The views of a scene show one set of named points, each view turned or mirrored, and shifted as a whole, with a little noise and some points left out.
In the rows, 128 means zero.

Scene 1
View 1
kevod: [112 148 144 163 164 106 157 126 170 136 121 144 130 147 115 144 116  81
 109 128 138 138 170 106 149 149  99 140 115 153 100 129 128 107 135  88
 104 156 127 115 113 155 177 154 164 111 148 121 116  90]
gav: [ 87 137 129 119 160 121 139 123 151 145  92 112 107 164  82 121 118  65
 124 123 126 129 163 111 151 170 116 128 112 118 110 154 154 126 129 100
  86 176  69 118 138 144 198 141 165 108 151 100 112  72]
bive: [121 157 134 145 171 119 133 147 151 161 109 154 146  85 116 116 101 124
 103 116 153 120 158 136 127 163 113 148 110 120  96 139 152 124 134  86
 107 135  87 130 118 113 177 125 170 160 199 126 132  76]
Daf: [ 87 128 146 153 142 108 173 102 168 113 112 111  92 229  88 154 135  25
 125 139 111 150 182  85 175 142 104 124 124 170 124 128 109 100 136  98
  92 181 133 107 121 188 193 176 156  57  87  97  99  95]
sadop: [ 99 118 120 104 130 124 136 114 132 164  96 110 104 164  95 115 122  88
 119 126  87 118 143 125 151 151 131 117 107 126 120 164 143 118 121 117
  82 159  73 124 111 132 193 133 134 103 127  87 107  98]
senib: [125 158 135 142 152 145 131 152 120 156 106 151 127 109 108 105 100 117
 113 120 159 122 167 135 130 167 130 147 122 117 114 132 124 123 149  82
 116 114  92 145 122 113 183 122 162 146 179 126 123  72]
fika: [150 165 140 167 152 121 141 149 143 160 131 181 155  82 150 124  96 154
  95 123 146 125 156 138 125 138 116 153 113 144 103 123 119 104 141  85
 126 101 132 138  89 111 164 130 151 159 181 136 130 100]
libu: [127 158 135 160 174 101 139 139 171 160 121 171 158  84 136 132 106 131
  92 120 144 122 153 129 132 151 102 151 103 136  89 132 153 110 126  87
 105 137 108 117 104 123 169 131 166 158 195 126 131  86]
foro: [103 136 130 123 138 131 142 125 131 153  99 122 106 163  95 115 119  83
 122 127 117 128 161 118 151 156 127 126 117 130 121 149 129 120 134 103
  93 149  85 129 122 138 191 137 148 106 136 102 110  88]
gegap: [136 164 142 163 154 128 147 152 139 149 120 168 142 108 130 121 102 123
 106 124 157 130 167 125 133 151 118 150 120 141 108 123 114 108 146  79
 123 113 123 137 109 121 172 132 160 144 174 135 123  86]
sovi: [127 145 131 139 122 141 140 135 119 159 113 144 113 144 114 116 108 116
 116 128 116 126 155 128 140 139 137 133 119 141 128 135 105 110 140  98
 112 115 112 142  99 121 183 129 135 120 132 111 111 101]
Vupi: [107 132 118 109 131 134 127 127 122 168  98 119 109 147 102 111 112 103
 116 125  99 119 143 129 144 147 136 123 109 122 121 158 137 121 125 109
  92 145  76 131 109 120 190 124 134 117 142  94 111  97]
Lari: [145 136 115 110 103 155 116 144  88 189 109 145 121 107 128  92 103 167
 108 121  98 110 126 154 123 134 156 132 111 123 132 152 112 118 133 109
 115  90  92 157  82  84 177 102 111 143 149 103 117 112]
filig: [122 146 119 127 153 124 125 142 137 174 107 152 140  91 119 109 103 136
 101 116 125 115 144 144 126 156 125 138 105 116 100 153 155 121 127  98
  99 131  80 132 108 104 177 118 154 155 187 114 123  90]
rudut: [155 165 154 189 144 125 155 148 140 142 143 186 147 103 151 132 100 141
  97 130 153 136 166 125 131 127 113 156 125 168 112 105  90  92 150  79
 137  93 163 142  83 127 158 139 146 143 160 142 123 105]
viz: [136 142 138 156 126 117 151 125 145 155 132 156 132 130 141 133 109 127
 101 132 104 128 147 126 143 123 120 138 111 164 114 133 111  96 130 103
 113 121 141 126  80 128 169 140 128 123 134 113 115 119]
Migan: [ 94 144 126 114 158 140 131 137 127 153  86 113 104 152  78 108 113  74
 125 121 145 128 165 119 138 180 130 129 118 106 118 150 143 133 139  90
  92 156  62 135 143 132 196 128 170 120 160 108 112  58]
View 2
sovi: [166 118 103  92 158 152 116 135 126 107 132 130 151 145 131 158 141 138
 118 128 132 112 145 145 110 169 102  95 127 138 128 100 118 135 131 114
  97 165 135 132 122 130 115 159 104 134 118 127 124 159]
Lari: [166 134 117  99 161 179 125 133 112 119 129 120 212 150 110 167 121 111
 119 152 118  94 118 173 128 186 102 110 155 121 143 110 161 135 150 130
  94 174 155 127 151 128 133 175 112 106 145 153 141 187]
Daf: [156  69  87  74 174 105 106 142 140  88 144 155  52 138 171 173 165 185
  98  83 148 108 190 101  68 130 112  85  92 179 115 108  57 123 103  84
  84 162  95 164  83 135  94 129 106 168  66 112  70 129]
sadop: [141 115 118  79 175 130 114 129 109  96 149 125 124 152 150 180 123 170
 106 119 109  82 145 132  96 144 126 125 124 159 142 135 132 129 132 104
 105 182 132 155 124 149 110 157 123 128  83 143  96 173]
libu: [166 179 107 100 123 175  98 139 122  97 134 113 145 119 134 107 139 155
  98 125 101 136 168 108 136 169 116  96 136 115 138  97 137 188 130 108
 161 166 133  71 147 130  74 131  97 124 123 121 139 130]
gegap: [174 157 100 101 122 163 104 134 128  99 120 123 148 137 128 121 153 137
 116 139 122 149 156 124 132 177 105  81 128 119 122  81 116 161 133 115
 134 154 131  91 125 123  95 148  91 140 131 109 149 125]
senib: [163 165 113  96 130 141 109 114 113  96 116 111 151 160 128 134 150 145
 131 154 108 142 135 135 134 174 122  99 131 122 129  98 132 134 142 123
 130 162 139 104 126 140 101 160 101 144 121 108 154 135]
fika: [181 163 101 112 124 193 104 144 133 107 123 124 174 122 119 114 148 123
 108 137 124 146 159 131 142 186 100  79 144 108 127  78 130 176 134 116
 137 157 142  74 147 116  94 143  91 126 151 123 152 137]
kevod: [165 133  96  91 139 143 100 141 130  90 138 130  96 129 152 129 153 167
 101 106 123 133 182 100 109 152 113  89 116 140 126  98  98 159 117  98
 132 161 120 110 117 133  81 130 101 151  99 113 116 122]
Migan: [142 156 124  76 143 105 108 103  98  85 130 112 113 171 144 157 140 182
 127 143  88 118 133 120 115 147 139 123 118 151 135 128 130 114 139 114
 127 171 131 133 111 159  96 163 115 150  80 109 131 143]
gav: [138 142 122  75 156 112 102 114 103  85 147 120  96 155 160 158 129 193
 105 120  90 105 154 105  99 133 141 129 117 157 138 136 128 135 127  98
 133 179 121 140 117 160  89 147 123 143  64 123 102 149]
Vupi: [149 131 121  85 166 139 114 124 108 100 144 121 145 152 142 168 121 157
 111 130 105  95 137 138 106 152 123 121 132 145 144 129 140 128 136 111
 105 178 136 139 133 145 111 162 117 127  97 143 111 170]
bive: [163 188 117  99 120 156 102 120 109  92 129 107 146 139 128 120 137 158
 112 145  89 138 149 113 138 169 128 110 137 118 140 104 144 162 138 115
 159 168 140  83 139 139  85 148 103 130 115 115 148 136]
filig: [155 175 122  96 137 164 109 124 104 102 134 108 163 141 127 135 124 152
 108 142  92 116 139 129 132 166 126 120 142 121 142 117 156 158 142 115
 146 172 147  97 151 141  97 153 112 118 117 136 139 156]
rudut: [194 137  87 113 126 191 107 157 147 113 120 137 161 119 121 115 165 113
 109 128 153 153 174 133 132 193  82  51 132 110 115  59  97 171 125 114
 115 146 132  82 130 101 103 143  79 136 157 115 147 125]
foro: [152 125 112  83 161 124 115 121 115  94 136 125 120 155 146 165 139 167
 116 129 112 108 148 125 100 147 124 113 118 154 134 118 117 123 130 109
 108 171 129 145 112 147 105 154 114 140  87 124 110 152]
View 3
viz: [111 131 132  86 143 167 124 146 117 102 176 113 148 115 115 135 103 146
 127 163 138 146 120 134 146 141 102 171 114 123 126 159 162  88 150 129
 116 105  97 100  99 137 143 152 147 149 111  98 133 129]
Vupi: [111 121 124  70 141 102 120 165 135  98 165 111 116  80 135 158  92 141
 138 149 167 145  82 127 136 135 103 147 134 129 113 159 177 119 131 120
 126 100 111 158 139 130 172 173  99 115 119  94 116 133]
rudut: [116 135 132  96 119 182 131 147  97 117 163 108 174 133 103 117 112 141
 107 158 118 151 129 129 156 144 119 165 137 129 120 139 174  60 158 129
 133 128  76  58  66 117 141 158 200 164 135 130 121 123]
gav: [114 122 146  93 138  79 125 161 130 101 143 133  98  95 136 165  87 103
 119 120 130 145  86 141 137 121 125 112 148 132 116 146 189 141 138 100
 113 134 122 175 157 122 155 170 104  99  97 102 122 125]
kevod: [114 131 153 106 144 136 129 146 110 107 146 138 128 129 120 146  98 106
 106 129 102 149 119 153 148 126 126 124 135 122 123 142 179 117 153 106
 105 142 110 120 118 124 129 159 148 129  95 115 131 122]
Lari: [117 120  98  49 116 134 117 172 130 113 181  83 152  71 130 137 104 179
 145 180 202 144  77  98 143 155  94 186 137 135 106 165 173  79 132 140
 152  79  87 119 103 126 193 179 124 136 162  99 100 141]
fika: [120 125 128  73 123 159 132 164 107 125 151 103 150 127 122 133 110 146
  96 146 143 156 107 117 162 147 118 164 144 122 107 157 177  74 168 134
 150 124  70  64  65 127 142 174 181 142 146 139 104 129]
gegap: [120 127 133  88 118 138 132 160 104 122 147 115 150 123 121 134 102 130
 103 139 128 148 106 124 152 136 125 140 152 131 110 141 186  87 156 119
 137 134  84  89  89 117 151 169 175 138 138 132 110 123]
foro: [113 124 135  92 134 105 123 155 126 101 156 123 124  90 126 151  92 119
 133 142 138 137  92 134 131 130 112 130 139 134 121 143 184 126 128 106
 111 120 117 164 149 119 172 163 112 119 108  96 121 127]
sovi: [115 131 124  90 126 138 122 152 118 101 170 112 149  93 116 134 101 138
 137 162 145 135 102 125 137 136 106 158 138 139 120 145 178  93 129 119
 121 113 101 132 124 121 178 163 133 138 126  95 119 132]
Migan: [121 123 137  83 120  70 126 169 128 108 138 126 111  88 136 159  89 110
 121 124 143 139  78 127 138 120 128 106 164 140 110 138 201 131 128 100
 126 135 107 170 155 106 179 179 111 103 125 113 102 126]
libu: [120 118 142  68 138 129 136 166 111 125 133 111 117 137 134 156 101 131
  81 124 135 166  93 131 167 138 127 141 146 106 102 164 180 104 176 129
 147 130  81  87  76 135 120 178 165 126 126 144 111 126]
Daf: [ 98 140 163 144 158 132 122 124 119  76 169 164 126 114 103 140  89  90
 143 141  75 124 137 178 118 115 119 114 112 139 152 129 170 139 119  88
  58 140 146 174 177 124 145 132 112 133  48  68 162 118]
filig: [119 115 127  52 130 107 132 177 124 122 144 101 115 104 143 161  99 145
 103 137 171 157  75 116 158 141 117 149 152 118  96 168 183 108 161 130
 153 109  83 118  95 127 152 185 139 115 142 128  99 132]
bive: [120 114 135  60 130 113 133 174 116 124 136 105 116 122 139 159  98 133
  87 126 150 162  85 121 164 134 125 138 155 112  98 165 188 106 167 127
 150 128  82 100  90 130 136 184 153 118 134 141 104 128]
sadop: [108 126 133  75 147  98 123 156 138  95 168 121 107  79 135 163  90 130
 138 149 156 141  86 135 131 130 103 143 127 126 121 161 171 135 126 113
 108 101 126 175 156 132 169 163  86 113  96  83 127 133]
View 4
kevod: [145 138 130  96 111 159 122 135 149 117 104 109 170 123 119 120 154 135
 109  99 124 128 130  70 144 170 116  89 116  83  88 116 104 132 135 122
 109 102 106 124 124 116 125 125 154 126 129 118 147 141]
bive: [120 112 178 108 117 142 105 146 132 132 105 137 199  86 118 122 143 122
 126  71 159 132 123  87 158 185 108 152 114  72  79 141 144 128 133  99
 171 119 144 131 156 133 140 131 150 134 115 120 110 143]
filig: [117 110 185 112 113 135 116 144 128 129 114 144 190  93 134 115 144 136
 132  61 159 133 121 111 153 168 107 160 122  89  86 146 148 148 133 110
 176 132 162 127 162 148 146 135 125 134 117 123  87 144]
sadop: [143 142 161 128  81 133 127 158 125  99 132 112 174 140 151 112 133 147
 150  68 112 140 121 152 140 150 111 104 130 133  86 113 111 184 134 140
 135 132 148 110 151 153 165 168  91 141 132 118 108 128]
libu: [130 118 175  94 133 148 114 129 137 132 100 141 187  77 128 116 157 134
 111  77 173 134 127  75 158 174 119 143 112  54  90 145 136 133 139 106
 149 112 141 127 145 139 114 111 153 125 122 122 112 155]
Daf: [171 177 101 115  78 160 133 152 152  90 125  70 154 176 134 118 146 140
 126 107  69 131 126 110 135 151 123  30 125 127  86  83  63 166 138 152
  66 101  89 103 110 122 144 155 119 129 146 109 168 120]
fika: [112 101 164  84 135 146 123 115 153 144  90 162 165 100 126 118 164 147
  94  81 169 132 125  64 133 169 103 153 129  74 102 161 152 129 132 115
 152 120 141 138 149 103 117  96 155 114 109 130  83 155]
senib: [107 102 155 109 101 141 108 147 142 131 105 140 187 124 112 130 139 128
 123  77 137 128 123  90 138 186  95 144 132 102  78 140 150 120 122 103
 178 128 133 140 153 112 162 136 143 133 104 122  96 134]
Vupi: [130 130 165 125  86 135 125 152 131 109 128 123 173 134 149 116 136 145
 145  66 123 138 123 140 139 155 104 123 133 129  83 123 126 172 130 131
 149 137 153 119 153 145 165 158 101 137 126 119  91 133]
Migan: [127 128 155 134  81 137 105 176 126 111 124 103 205 133 116 132 117 116
 152  77 110 128 119 125 152 181 100 118 124 118  70 105 125 140 126 107
 166 124 133 127 151 143 184 173 127 146 116 111 126 117]
sovi: [124 120 146 107  95 138 127 138 145 123 109 137 152 150 135 122 148 155
 117  77 121 139 124 109 120 160 101 119 143 128  94 139 132 154 122 138
 137 136 135 129 145 108 154 138 114 124 116 123  88 132]
gav: [143 146 152 127  80 146 114 171 128 103 132  93 198 128 127 121 123 117
 152  77 104 131 121 127 156 172 114  97 114 111  74 100 107 152 136 115
 142 118 132 117 144 157 168 170 121 148 133 110 140 124]
Lari: [101  95 178 111 101 123 131 129 141 129 110 172 148 136 149 119 151 170
 128  56 151 142 120 130 113 152  90 167 158 138  98 167 168 169 118 143
 173 161 174 129 168 116 162 131  95 124 106 137  34 143]
viz: [132 128 148  92 116 145 137 115 148 124 105 146 138 129 146 110 169 165
 101  82 140 139 126  95 124 148 113 116 137 105 106 144 123 165 131 150
 110 126 136 122 137 108 119 111 123 115 128 131  88 151]
foro: [136 135 145 126  83 142 122 157 136 109 126 106 176 143 134 120 133 134
 139  79 108 136 122 125 137 164 107 102 129 127  82 113 115 159 130 129
 138 127 134 118 143 135 164 159 113 137 126 117 116 126]
View 5
sovi: [163 144  95 145 135 114 126 151 137 155 137 145 106 155 138 135 119 124
 153 102  97 139 115 144 138 118 147 104 104 128 100 125 120 169 146 161
 150 159 131 122  97 128 143 149 130 121 112 127 107 141]
kevod: [126 131  85 147 133 113 129 128 135 113 138 150  78 138 119 144 114  98
 148 125  77 113 141 103 124 122 147 104  89 119 106 112 136 152 157 154
 143 136 121 123 131 109 125 157  98 153  97  97  87 105]
Vupi: [148 169 104 135 140  95 131 154 121 136 110 150  96 150 137 133 114 120
 140  94 114 133  85 153 137 123 137 123 108 137  99 120 104 151 122 171
 140 152 162 118  98 134 133 158 108 115 130 139  87 129]
libu: [107 126  86 154 139 103 141 134 131 127 171 131  77 162 136 164  88 115
 129 138  89 107 125 149 113 113 150  89  79 124  78 120 155 142 182 162
 135 103 104 114 116  90 142 155 104  89 138 115  79  85]
rudut: [152 102  81 170 138 137 125 140 161 169 189 137 107 165 133 163  98 121
 158 131  69 138 155 136 123 105 166  65  71 115  86 131 166 178 202 159
 162 137  69 118 112  98 161 146 147 109  96 109 119 126]
gegap: [130 108  84 157 133 125 130 142 130 151 162 132  95 160 138 151 105 123
 139 123  86 114 145 132 121 114 144  85  88 127  94 129 145 162 176 152
 143 125  96 115 101 100 149 146 135 103 130 111 107 114]
gav: [121 152  98 127 131  96 136 137  97 102  96 149  74 129 130 126 128 104
 135 102 105  99 115 110 131 129 124 132 114 136 121 115 104 143 114 153
 125 140 166 117 109 128 112 155  91 145 130 112  75 108]
viz: [162 149  92 153 144 115 124 143 165 151 164 149 102 159 127 154 104 111
 163 118  85 154 111 152 138 117 165  91  79 115  86 120 142 164 169 170
 160 153 115 124 124 118 152 152 116 124  86 125  98 132]
senib: [126 110  86 152 128 119 140 153 104 151 137 128  97 154 149 139 111 132
 132 106 103 107 135 141 122 108 132  96 106 139 101 136 124 163 151 148
 132 126 117 114  81 107 145 148 141  93 157 117 113 117]
foro: [141 154  95 135 132 103 129 145 116 128 106 151  89 139 133 128 124 110
 145  98 103 123 113 124 135 123 132 123 113 134 115 121 104 150 123 159
 137 153 155 120 103 133 125 153 108 142 120 120  91 129]
filig: [117 144  96 148 140  98 139 149 115 139 147 132  88 163 144 154  91 130
 126 115 111 113  97 169 122 111 138 103  96 138  79 122 130 142 155 165
 133 117 132 114  93 105 146 152 115  72 161 137  80 101]
bive: [103 119  89 151 136 107 145 143 109 133 152 126  86 160 146 154  95 125
 123 122 101  96 122 149 115 109 134  96  95 136  87 127 138 141 163 155
 127 107 118 113  97  95 142 150 117  81 165 120  88  90]
Daf: [158 157  93 126 132 118 115 123 144 101  95 173  79 113 103 118 151  70
 173 106  73 127 145  67 144 139 147 131 102 115 138 108 106 158 118 151
 150 184 156 128 150 145 103 159  82 224  40  87  90 138]
Migan: [119 137  92 134 127 101 138 144  85 120  93 139  80 139 141 125 129 117
 126  92 113  95 122 119 126 120 116 129 120 145 121 126  99 149 113 146
 120 138 159 115  87 128 123 155 112 126 154 116  93 113]
sadop: [152 180 105 124 136  95 128 148 124 122 101 155  90 137 134 126 123 111
 151  91 114 135  81 146 144 125 141 135 110 132 109 114  98 145 111 170
 138 159 175 121 109 141 127 159  92 133 118 135  78 130]
Lari: [171 160  99 151 141 109 128 171 133 182 147 136 125 176 156 144  96 149
 145  93 118 161  75 202 141 109 148  98 102 138  81 132 116 171 147 175
 154 152 138 114  71 130 167 147 148  60 152 160 111 150]
View 6
gav: [129 120 154  45 138  92 114 144 149 135 112  89 155 146 141 155 128 151
 150  88 144 124 114 133 150  79 123  97  97 147 113 141 125 140 147 130
  98 133 153 112  96  89 116 117 130 131 133 124 124 102]
kevod: [109 129 140  79 143 130 128 139 146 150 160  98 136 137 178 138 124 138
 165 124 138 148  75 114 132  47 161 113 103 167 102 128 120 128 126 126
 102 116 145  97 111  88 145 135 141 121 152 135 118 113]
rudut: [105 117 153 136 143 151 162 156 131 179 222 106 129 106 217 121 142 116
 148 158  95 143  70 107 101  51 179 152 141 162 134 116 101 126 119 133
 100  95 107  77 122  91 185 179 148  94 157 126 119 144]
bive: [ 96  93 164 103 159  96 106 167 136 149 168 118 155 114 149 137 155 151
 148 129  86 103 110 151 139  60 156 128 111 147 143 117 130 153 129 144
 109 131 148  96 123 107 141 156 126  79 115 153 125 147]
sovi: [136 126 160 113 132 111 155 159 140 156 158  99 140 133 173 132 134 136
 120 132 127 138 115 120 121 106 143 147 136 148 146 137 115 142 141 131
  95 119 106 103  94 105 140 148 126 126 147 100 134 112]
viz: [122 137 141 136 144 133 149 154 142 160 175 113 125 125 182 123 127 143
 121 162 136 164  97 109 121  90 167 157 130 166 135 116 125 130 126 124
 104 115 113 105  98 117 141 153 124 114 159 108 133 115]
Daf: [146 163 123  37 118 137 149 116 154 150 118  70 134 164 188 145  94 126
 160  97 200 180  68  83 130  66 136 102 101 171  73 159 108 107 144 111
  91 108 136 104  82  69 130 102 149 174 183  99 119  64]
gegap: [106 106 161 115 148 121 140 160 132 160 189 106 144 114 185 132 144 132
 150 137  93 124  96 127 120  60 164 137 131 151 137 122 109 139 128 139
 101 114 123  87 121  96 162 165 138  91 134 134 122 142]
Migan: [127 106 170  51 134  79 121 155 138 142 122  84 161 139 139 149 139 143
 146  79 119 105 123 141 145  85 117 106 108 134 131 150 117 148 152 142
  97 134 145 103 102  86 129 131 130 126 121 124 126 114]
senib: [115  94 175  96 140  94 134 167 132 152 172 102 153 117 163 138 153 135
 140 116  86 101 116 140 125  78 142 129 131 137 147 133 111 150 138 145
  99 121 123  93 114  91 154 159 132  99 121 129 128 139]
libu: [ 85 104 147 117 166 115 106 160 142 151 182 125 138 114 163 133 144 156
 152 153  97 128  95 140 139  49 178 130 109 164 131 104 137 143 120 135
 116 128 149  96 125 114 142 158 129  76 128 155 124 146]
sadop: [141 136 148  79 133  91 126 149 149 136 113  98 145 150 135 143 123 156
 118 111 159 137 132 128 147 118 124 129 110 148 133 139 134 142 152 129
  97 137 131 117  81 111 102 119 112 142 141 100 135  93]
filig: [106 100 164 117 156  89 112 167 140 146 156 120 146 118 137 137 151 162
 129 138  97 109 128 153 143  90 154 136 120 149 158 113 136 154 135 140
 107 141 138 108 112 121 126 153 116  87 117 136 133 140]
Lari: [136 111 169 156 138  89 155 181 132 159 165 116 141 118 147 127 154 151
  81 152 105 116 153 140 122 149 138 174 154 137 190 120 125 155 146 141
  94 131  90 109  91 131 130 162 103 107 127  94 145 134]
Vupi: [135 125 155  95 137  90 135 157 141 143 128 104 148 138 138 141 135 156
 116 119 138 128 133 136 142 119 130 135 118 144 144 134 133 147 148 132
  99 137 125 115  87 116 115 131 115 127 137 106 138 107]
fika: [ 96 104 160 146 155 123 137 169 132 163 206 126 137 106 182 125 148 144
 136 160  85 127  96 133 119  65 178 155 133 159 148 105 121 143 119 138
 107 117 118  93 123 113 161 177 129  78 133 138 128 151]

Which points are out of place in each view (at most two, in the order of its rows)? Write - if all are in place.
view 1 -> -
view 2 -> gav
view 3 -> bive
view 4 -> kevod
view 5 -> -
view 6 -> rudut
